A landscape with many valleys, sampled at points; each row gives a point and its height.
A ball rolls from a point to the lowest of its 2 nearest points, and stops where none of them is lower. Distance is the straight distance between rows; heights are no part of it.
Lof height 199: [  3  16 -14  -5  25 -14 -20 -12  33  15   4   6 -11   2   0   7   9  -7
 -10 -16  10 -10]
panut height 567: [ 11  -8  28  -7  -2   1   6 -13 -19 -36 -10   2  -1  -3  -1 -24 -16 -16
   5  -7   2 -11]
Puga height 286: [ -2 -34  15   4  16  17   1   5 -18  33  -3 -16 -14   0  -2  -5 -20  -7
 -24   3 -13  13]
Divek height 637: [ 11   3  41   5 -19 -21  -8 -14 -15 -19   7  -9  16   8  13  10  -4 -14
  -2  10   7   4]
pemu height 348: [  1 -25  24  26   1  10   3  -5 -39   3 -19  -2  -3 -11   7 -23 -17 -10
 -11  12 -16  -4]
Batur height 395: [  4  -1  20   9 -11  -6  27  18 -13 -16 -17   4 -11   0   7  -6 -13  17
   9   8 -10   0]
mazu height 170: [ -6  -2 -24   9   1   7  17  32  19   7  -6  19   0   0 -11  -2  12  18
   9   6 -16  11]
Gor height 247: [-10 -42   6   6   6   2  12  22  -3   4 -11   6  -6  -4  -3 -28  11  11
 -11 -10 -29  -7]
Daf height 138: [  9  -3  22 -10  -8 -31  -1 -12  16   5  -2  10   4   5  16  29  14 -10
 -23 -21   4   6]
Fip height 473: [  9  19  14  19  17 -10 -25  15   0  -4   0 -19   2  17  14 -11 -10   4
  13  32   0  13]
danof height 255: [-15 -23  -1   0   3   5  16  10   6  21 -11  -2  -2  -5   1  -4   4   7
 -24  -3 -29  -4]
tik height 189: [ -9  12 -29   6  39   0  -6  -5  14   3  -6  17 -14   2  -2 -13  10  -2
   3  10  -8 -12]
Rufer height 412: [  7  -7  -9  -8 -31   5  13  22  -3   6  12   1   4 -17 -14   1  -2  28
  22  -6  14  13]
Vose height 158: [-15   8 -41  14  29  16   1  15   6   2 -10  11   0   9 -12   2   5  -2
  12  19  -9   1]
Zoko height 109: [ -4  11 -22  25  14  -3  -9  28  21   5  -5   9  11   2  -5   4   4   9
  15   8 -13   3]
vuson height 354: [ -3   6  27  11 -23 -24  24 -10  -6   0  -3  13 -12  -7  15   0  -9   9
   6   1 -11  -1]
fere height 496: [ 10  18   2 -22 -30 -14  17  -1 -14 -12  12   8  -3 -18   0  -3   0   8
  24 -16   9 -10]
peza height 295: [ 18  10  20  -5 -18   5   5   8   0   1   3  -4   7 -16  -9  15 -22  17
  13   4  26  20]
zumo height 299: [ -2 -22 -12   0  11  27   6   6 -31 -15 -19  15  -9   8  -1 -20  -8 -10
  12   3 -14 -15]
lem height 315: [  1  -3  -7 -16  23  16   6   3 -19 -24 -24   8 -13  21  -2 -15 -24  -6
  15  15   1 -14]
Gide height 62: [ -3  20   6  11   7   0  -5 -32   4  -5 -15  -5  28  -6   2  17  -4 -16
 -18   5   5  -1]
kude height 204: [ 22  26   7  -1   1   0 -16   9  16  -1   2  -3  14 -16 -16  10 -12   7
   5   0  20  20]
mov height 527: [  8   7  12 -16 -33 -19  15  -7  -2 -13   4  10  -4  -5  18   5  11   1
   4 -28  -4 -21]
soreg height 294: [  5 -20 -13 -30 -11  -2  -1  -2  19  22   0  -8 -11   4  -8  11  11   5
 -27 -23  -1  -5]
dumov height 203: [ 19   5  18 -20  -1 -15 -10   1  18  -7   5  -1 -10  15  15  22   1  -8
 -10 -13   1   1]
fepe height 314: [  3  17  32  -4 -12 -22  28 -35  -3 -16 -10  13  -1  -2  15   3   1   3
 -14   1  -3   1]
tozan height 278: [-12 -38  -3   9   9  26  19  20 -25  -7 -23  11 -14   9  -2 -20   8   4
  -5   6 -35  -6]
kolis height 248: [ 11  -2 -14 -24   7 -20  -8  -8  35  13  15   3 -18   2  -1   8  21   8
 -19 -33  12  -7]
fafa height 604: [  7  18  31   6 -29 -18   5 -12 -12 -20  12 -11  22  -7  -2 -23  -8   2
  20   3  15   9]
muke height 151: [  0  -8 -20  -6 -23  -1 -13   5 -13   4  22  -8  -3  -4   7   5   1   0
  21  -5   8  -8]
nez height 243: [ -1   4   9  -2  17 -13 -10 -18   9  21   5   2 -10   6  13   6   1 -15
 -13  -1   0  -1]
niba height 419: [ 18  -9  -9 -21 -17   3  -3  27   8  11  12  -9 -19  13  -6  21   4  11
   2 -19  17   1]
Tago height 159: [ -8  -5  -6  18   5  -5  -4 -12   0  -6 -24   0  12   1  18   7   1  -5
  -5   6 -19 -23]
Vis height 202: [ -8 -13 -18   8   7  -2   5  14   0  -7  -9   9  -5   6   7  -6   6   7
   4  -4 -20 -19]
rar height 458: [  3  10 -10  -8 -40   5   9   3   2   3   9  10  12 -21  -2   5  10  21
  19 -23  11  -5]
dav height 643: [  4  18   5  10 -27  -3   7 -21  -1  -7  -3  -4  28 -10   2  16  -7   8
   6   6  13   4]
vun height 193: [ -2  20 -15  -4 -24 -11 -13 -14  -1 -14  19  -2   2  -2  11   3   3   2
  29  -3  16 -14]
sor height 111: [ -2  -1  13  13  -4  -3  -1 -29   0  -3 -14   0  12  -1  16  24   6 -18
 -22  -7  -8 -21]
nenas height 42: [  7  22  31 -10   1 -40  -4 -25  19  -5  -1  13   8  13  16  15  31  -4
  -2 -23   9  -6]
Faf height 632: [-11  38  28  -4 -21 -11  -5 -40  -2 -38   9 -14  33  26   3  -6  17  -2
 -14  13   3  10]
fenis height 330: [ -5   8 -17  -1  32   6 -12   3 -15  -5  -8   8 -23  27   8 -17 -15  -9
  20  24   4   1]
Sok height 364: [  4 -11  -3 -12   5   4  12  19  -9 -11  -1   0 -35  13   8   8  -8   4
  14   6   6  -6]
Nem height 148: [-17 -20 -29   8   5  21   5  16 -13  16  10   6  -4  -2 -10  -1   7   5
   8  10  -3  10]
Dubad height 262: [ -9   1  -7  10  -8  20   2 -25  -5  -4  -7   5  19 -32 -15   4  -8  -3
  -5   0   0  -5]
gosa height 110: [  7  18  19  13  25   8 -14 -13  -6 -10 -14 -14  19   7   9   3 -15 -23
 -14  19  -1   7]
nonov height 246: [-26 -13 -33   6  24  19  12  28  16  24   1  -2 -11  22 -33 -14  36  -1
 -19   0 -24  18]
gomek height 624: [  3  23  38   6 -18  -4   3 -29 -11 -32  -2 -20  27  15   4  -8  -6  -3
  -4  20  10  10]
Makit height 482: [ -1   9 -19   9 -11 -12 -12  -6  16  16  11   8   7 -11   6  10   7   3
   2 -12  -2  -2]
dova height 359: [ 11 -14  14 -10 -23  12  18   5 -11   4   3  -1  -7 -19  -9   3 -15  16
   7  -7  11  12]
Dede height 543: [ -3  -4  -4  -2  12  14   3   3 -11  -7   2   5  -1  -9 -14 -17 -15   1
  24  12  11   6]
Nek height 268: [-14 -21 -38 -14  12  15  -4  26  11  24  17 -13 -15  15 -26   3  23   1
 -14   2 -10  16]
Kap height 279: [ -4   8  15   0  -6 -25   7 -40   3   7  10   9  -9  -4  16   6   7  -6
  -8  -6   3   2]
deben height 651: [ 11  14  24   2 -12  -6 -20 -23  -1  -9  11 -13  22   2   3  11  -6 -20
   2   2  25  17]
bedof height 223: [ -7 -21  -9   3   7  26   9  -3 -14   6  -6   3   7 -26 -22 -15 -10   0
  -7  -8  -7   0]
sobe height 423: [  8  10  26   7   4  -1   6   8 -13 -25 -19  -4  -6  17  11  -9 -22  -2
  12  22  -3   2]
koruk height 137: [  8  22   1   1  10 -28 -13 -16  39  11  -3  10   9   1  14  16  29   1
 -12 -21   9 -10]
rit height 185: [-22 -27 -26  -5   8  26   6  15  -6  19   5  -9   0 -13 -26 -12   9  -5
 -17  -4 -14   0]
Zekob height 99: [-14 -34 -19  -1 -18  11  -1  23 -16  15  19 -12  -2  -6  -5  -3   4   9
  13  -9   4  -4]
zemib height 225: [ -5  18 -23  -2  15 -16   5 -12  14   0  -7  12 -20   8  15  -5   7  11
  16  13   1 -14]
nav height 221: [-20 -23 -20   7  30  32   3  31   0  26 -14  -6  -1  15 -23  -2  17  -6
 -23   5 -33   6]
topup height 292: [ -3 -15 -31 -28   7   9   2  23  17  10  -1  -4 -20  14 -11   4   9   1
 -13 -13  -3   0]
totob height 319: [  2 -24  22  11  -7   9  10  -4 -15  12  -6  -6  -7 -10  12   7 -15  -7
 -16   4 -11   2]
kis height 118: [  1  18   7  10  23  -3 -24  -9  15  -3  -1  -1  26  -9  -2   3   2 -27
 -13  -7  -2 -11]
tapev height 504: [ -5   0 -27  10   8   4 -26  10   8  13  22  -5   9 -16 -13   0   3  -2
   4  -2   2   4]
nuku height 666: [ 12  34   6   0  -5 -11 -24 -17  13  -4  19  -4   4  11   6  13   4  -2
   1   3  25   6]
pared height 446: [  3  16  17   3   7 -12   0   2   6  -3  -5  -3  -8  13  15   6 -14   2
   6  21   5  14]
lilu height 387: [ 17 -21  -4 -25   3  14   1  31  -6 -10  13 -11 -24   5  -7  12  -5  -1
   8  -7  15   3]
Kan height 454: [ 17   9 -22   3 -14   1 -16  17  14  18  16  -5 -11   0   5  19   6  14
   4  -3  10   6]
kip height 582: [  4   1  24  -3  -3 -16   0   2 -11 -25  13  -3   7  -9   9 -18  -9  -2
  19  -8  10   0]
Karoz height 524: [  3   6 -20   2   3  10  -1   9  10  -1  17  13  -1 -15 -19  -4   2  10
  13   5  12   5]
Kuda height 625: [ -1   6  16   6 -28   7  -1 -17 -17  -7  10 -10  29 -17  -4 -12 -13  12
  10   9  23   9]
viren height 230: [ -4  32  -7  -5 -11 -14   0 -26  15 -15   1   2  -4   9  19   3  12   4
   8   4   8 -18]
rogat height 98: [  8   6   9  13   7  -6 -20   2   5  -6  -1   2  33 -16  -9   0 -11  -5
  -6 -13  13  10]
fuza height 218: [-24 -17 -26   8  -3  -1  -1   9  10  28   5  -9   6  -8 -10  -1  16  -1
 -18  -7 -24  -6]
kavag height 253: [-13 -27  -3   8  22  23  -4  32 -11  32  -8 -19  -1   3 -14  -2  -5  -8
 -28  10 -17   7]
Bepa height 346: [ -2 -12 -13 -15  24  13  12   4 -12  10  -1   5 -39  18   4  -8 -10   0
  10  19  -4  -6]
Vokid height 557: [  4   3  18  -7  18  13  -3 -15 -14 -17  -9   4   6  -9  -6 -18 -23 -14
   3   6   7   3]

Call two points neighbours if one is among the 2 nearest of the other. Go from one point of each pair to the other, from neighbour to neighbour, staying as low as possible. Name the highest point that can't be avoided.
nenas and nav => soreg
nav and rogat => mov
rogat and Gide => kis

For each start below, name the point where the ball stops.
Karoz => Gor
fere => rogat
mov => nenas

Write out the way that a ball takes from each point below.
fafa => kip > panut > Vokid > Dede > Karoz > tapev > Makit > Kan > niba > lilu > Sok > Bepa > fenis > lem > zumo > tozan > Gor
Fip => sobe > Batur > vuson > fepe > Kap > nez > Lof > koruk > nenas
pared => sobe > Batur > vuson > fepe > Kap > nez > Lof > koruk > nenas
